A landscape with many peaks, sampled at points; each row gives a point and its height.
From any point a climber takes the steepest step (rise divided by distance) to one of its 2 nearest points. It stops when none of these is higher. Distance is the straight distance between rows; heights are no part of it.
K736 height 434: [  3 -24 -15  -6  -8  10 -19  12  -9   0 -10   2   3 -10 -20   7  22   6
  13  -3]
K268 height 249: [-18 -48  14   3  12  -4  45   3  11   0 -24   3 -10  23 -18 -25 -40 -26
  15  -9]
K242 height 260: [ 30 -12 -10   8   7  27  35 -14   2   1  36 -24  31  12 -35   4   3  14
 -18 -30]
K32 height 535: [-30 -81  21 -13  25  -3  -3 -15  21  -7 -19 -28 -18   1  -7 -19 -10 -12
  13 -18]
K460 height 456: [ -5  -9  15   7  -6  -7   5 -11  15  -1   4 -21  -5 -11 -33  11   4  21
  13 -14]
K577 height 303: [ -3  18  -6  16  12   6  17   9 -14   3  33   9  16  20   2  26  21  -8
  -1  10]
K808 height 353: [ 10  17  26   4 -15  -5   2  -2  15   9   2 -15  -5   8 -16  10  14   2
   4  -5]
K220 height 250: [ 31   1  -3 -41  13  -1 -14 -10  13  14   9   6 -14 -27 -20   8  32  22
   0 -12]
K62 height 220: [-24  -1   4 -32 -15 -10 -49 -11  -4  23 -37  -1 -29 -41  -3 -28   1 -21
   7  -1]
K777 height 226: [ -2 -36   3 -20  -9  -2 -18  -1  16 -10  12 -22 -24 -10  -3  -3  23  21
  -7  -8]
K632 height 83: [ -7   6  12  43  -2   8  38   4  -1 -19  14   0  20  39  25  14 -16  -3
 -29   1]
K873 height 194: [ 25   3  -9   3   5   1   8 -13  -7  -8  34 -16   8  -3   0  15  19   8
   0 -33]
K349 height 245: [ 16  13  -8  10  19   7  14  -8 -19   0  37  -4  25  24 -11  40  21  -3
   2 -15]
K605 height 126: [-33 -17  20  25   1   9  39  -7  -9 -17  15  -6   3  30 -20   4 -22   0
  14  11]
K225 height 350: [ 13  52 -10   1  12 -11  15   5  -7  31  16   9  16   7  26   3   4  12
 -22  16]
K397 height 141: [-18 -20  12  16  -8   1  14   2  -5 -21   2   4  -9  29  12  -3 -17 -18
  11  -1]
K415 height 283: [ 33  22  -8   5  12  25  29 -20 -19   3  33  -5  32  27  -9  39  18  18
 -25  -2]
K537 height 346: [ 22  14  -8  31  -5 -13  12  -6 -11  12   6  -6  26  27  27  16 -16  16
 -11   1]
K989 height 331: [-26 -50  -2 -11  30 -13 -37   6  20   5 -18   4 -21 -17  -8 -12  17  -5
  18  -7]
K76 height 188: [-25  13  -4  16 -19 -20  -4  -7 -12  12  -5  20 -12  -1  11   0 -12 -12
  15   4]
K553 height 371: [-28 -33  -7 -22  15 -19 -47   9  17   7 -13   0 -31 -19   7 -39   3  -8
   7   7]
K759 height 313: [  8   7  -1 -25  21 -10  -7   5  18   4  29   6  -2  -5 -11  30   3  -1
   7  -1]
K719 height 420: [ -4  21  -4 -13   6   1  -1  17   5   5  16  15   3   5  -1  18  20  -5
  -1  18]
K166 height 224: [  3 -40  12  -6  12   3  -3   9   9  20 -12  10  -9  10 -15 -28   2 -11
  30  -5]
K892 height 167: [ 45  44 -15  -3  -2  -1  -4  -6 -21 -10  12  -5  14  -2  29  34  12  21
 -21  -1]
K170 height 187: [ 46  41 -32 -29  12  -7 -21 -15 -25 -12  11  -3  -2 -17   0  24  20  22
  -2  -4]
K540 height 185: [ 43  14  -6 -27   6   7  16 -28  -3 -17  41 -25   3 -14 -13  32  16  14
  -8 -40]
K852 height 161: [-25 -21  -1 -12 -12   7  -1  18   6  -4  -8  27 -26   1  13 -11   2 -30
   1  12]
K156 height 184: [ -8 -18  20 -40   0  -1 -48  -9  14   8 -33  -7 -30 -47   0  -5  22 -14
   5  -2]
K258 height 297: [  9 -39  12  22   9  13  22 -15  13  -5  -1   7   9  14 -15  -3 -35   0
  14 -15]
K355 height 44: [-18  32   7  37   4  15  22  -6 -33   5  -7  21  26  28  34  18  -4   3
 -25  38]
K930 height 332: [  4  31 -14   2 -27  15  -7  19 -23   3  -2   6   8  -3  27 -16  21  -5
 -13  12]
K622 height 302: [ -3  -7  -1 -23  -9 -16 -10  19  25  13 -14  -1 -12 -22 -11  -7   3   2
  -6   2]
K699 height 150: [ 28  56 -14   1 -16 -11 -22  -4 -18  -1  -2  -3   3 -15  24  13   2  24
 -15  12]
K38 height 300: [ 13 -29   0 -35  17  14 -21 -16   7   4 -13  -5  -1 -41 -26   9  29  15
  19 -21]
K954 height 446: [  2   0  -8  17 -26  15  10  26  -7  -6 -23   9  10  -5  15 -10   4  -5
   3  -4]
K841 height 266: [  5  32 -12 -19  -4  -3 -16  25 -17 -10  17 -14   9 -13  22 -13  10   1
   2   0]
K182 height 211: [ 38  24 -25 -41   8 -19  -9 -11   1   4  13   0 -13 -27  -8  25  19  24
 -10 -11]
K547 height 217: [ 14  -8  -4  16  -5  24  35  14   4  -8  24 -16  31  11  -9 -11   4  13
 -15 -11]
K13 height 488: [  8  23   7  19  -6 -13  16  11  13  23 -15   9   9  18  -2 -11 -22   3
   3  14]
K184 height 209: [-31   0  -2 -30 -12   4 -13  14  -9   6 -10  15 -19 -24  12 -30   1 -34
   6  11]
K964 height 431: [-26 -37  10  -6   3  -9 -17   1   9 -15 -25   0 -25  -7  11 -41 -21  -8
  19   8]
K51 height 177: [ -1 -17   4  19   1   8   4  19  -5 -16  18 -15   6  20  -4 -13  -1  10
   6   1]
K365 height 344: [  1  -6  -8  20   4   6  15 -10   2   0   7  12  22  -5  -4  15 -30   8
  17 -12]
K247 height 160: [ -6 -40  19 -26   0  10 -20   5  25  -4 -42  -3 -15 -41  -6  -1   9 -10
  13  -9]
K145 height 111: [-16   6   5  30 -12  -4  22  -4 -11 -16  15   3   4  23  29   4 -25 -10
   0   5]
K35 height 47: [  7  23  25  44   7  25  45 -14 -16   6  15  -6  41  45  -1  23   1  17
 -36  13]
K669 height 290: [ 18 -24  10 -22   2  16  -1  -5  18 -16  24 -37 -15  -4 -24   0  32  21
  -8 -28]
K880 height 329: [-39   2   0 -10 -18  -5 -47   6  -3  -9 -42  16 -42 -16   8 -48 -20 -40
   7  27]
K8 height 327: [-31   4  -5  11 -12 -17  15  15  -7 -21 -38  25 -19  18  17 -23 -39 -24
   8  25]
K232 height 202: [  7  15  18  29 -10  11  29 -25   3 -10  29 -22  13  23 -13  28 -13  16
 -13  -6]
K97 height 232: [ 34  -9   7 -26  10  10  -1 -15  10 -29  27 -31 -15 -23 -25  29  28  22
 -11 -29]
K65 height 398: [  0  50   3   5   3 -14   5  13   6  27  -6  22  11  11  18  -1  -9  -5
 -17  24]
K383 height 614: [ 20   3 -15   3 -18   8 -15  10   4  -2 -20  16   5  -8   6   9   5   1
   9  -5]
K785 height 99: [-10  47  -7   4  -8  -6 -32  14   2 -15  -8  14  -1  -7  16   3 -12  -2
   0  31]
K389 height 227: [ 21  26 -13 -10   1  -4  -2   9  -2 -12  26 -20  14 -11   5   4  12  16
   8 -16]
K846 height 267: [-28  13  -6 -17 -18  -9 -47  -4 -13   7 -20   8 -26 -25   6 -28  -6 -28
  11  18]
K450 height 583: [-25 -69  24 -21  32  11  -8  -9  24 -14  -7 -23 -12 -25 -10  -4  12  -7
   6 -27]
K434 height 136: [ -3   4  -3  19 -24 -13  -1 -19  -1  13   6   8 -13   2  17 -11  -8  15
   5  -5]
K290 height 312: [ 27  39  -8   1  14   0  30  -2  -8  24  28  -4  32  22   8  32  16  17
 -37   3]
K491 height 278: [ 12  35  12  10 -21   4  19  -6  -7   9   5  -6   4   0 -13  22  22  20
 -10  -6]
K661 height 231: [  8  30  -3 -20  -8 -21 -36   5  12  20 -14   9 -13 -14  -9  -9   4  -4
   3  11]
K848 height 189: [ 20  35 -21 -27  -9 -23 -53   0  -7  11 -16 -12  -9 -22   5  -9  -1  -1
   0   7]
K567 height 382: [-29 -10   6   2  -8 -21 -25   8  -3 -18 -40   9 -29   6   8 -44 -29 -21
  19  28]
K976 height 484: [-32 -49  13  -8   6 -10   6   0  11  -9 -16 -10 -27  -9   4 -18 -12 -25
  18 -16]
K749 height 127: [  4  58 -21   2  -3  -7 -25  12 -16  -2  -7  11  15 -18   8  17   2  10
  -1  24]
K59 height 402: [ 10  20  -6  31   9   2  23   0   0   7   4  10  26   8   3   7 -23  19
   0  10]
K733 height 268: [-12 -46   6  19   6   5  42  11  18 -23 -20   4   5  13 -20 -15 -33  -8
   8 -14]
K734 height 193: [  3 -12  11   3   4  -8 -23   7  -7   9 -12   8  -4  18  -3 -16  -4  -9
  25  19]
K545 height 273: [ -4  49 -10  18 -13   6  -2   6 -37  11  -9   6  23   1  43 -12   8   8
 -25  26]
K23 height 379: [ -7 -33  12  -1   5  13  12 -18  18   4  18 -11   1 -14 -36   2   7   7
  13 -26]
K463 height 385: [ -2 -11   3  -8  -2  -6  15  24  23  16 -10  -4   4   3 -16  -8 -16   2
  -1  15]
K532 height 156: [-15 -11  10  30   4  11  43 -16   3  -6  32 -14  16  30 -24   6 -24   1
 -12  -2]
K421 height 315: [ 15 -32   7  -2  16  26  22 -20  21 -12  38 -14  14   4 -36  -3  11  -2
  -1 -40]
K807 height 348: [ -5 -42 -11 -25  23   5 -29   9   4  -9  -2   3  -1 -25 -10   6  23  -4
  17 -18]
K285 height 259: [ 13 -45   8   4   5   4  -3  -9  11   7  -3   9  -3  16 -11   8 -11 -17
  13 -16]
K957 height 27: [ -2  24   2  42  -9   6  18   7 -15   6 -22  23  14  33  34  -5 -17   3
 -24  33]
K647 height 225: [-26 -31  13  -1  -5 -10  25   0  -9  12 -40  13 -17   9 -10 -31 -29 -25
  25   8]
K98 height 258: [-29  20 -20  22 -16 -13   4  11 -14  -1 -21  35  -5   4  28 -17 -15 -21
  -2  22]
K94 height 145: [ -3  11 -33 -41   2 -25 -64  -5   3   6  -7   6 -31 -37  11 -12   7  -4
  -4   2]
K211 height 62: [ -9  23   6  47   8  14  37  -4 -18   2   8   7  36  39  23  29   3   2
 -41  15]

Where does a climber stop that starts at each point below?
K51 | K460
K567 | K450
K848 | K13
K989 | K450
K94 | K13
K415 | K13
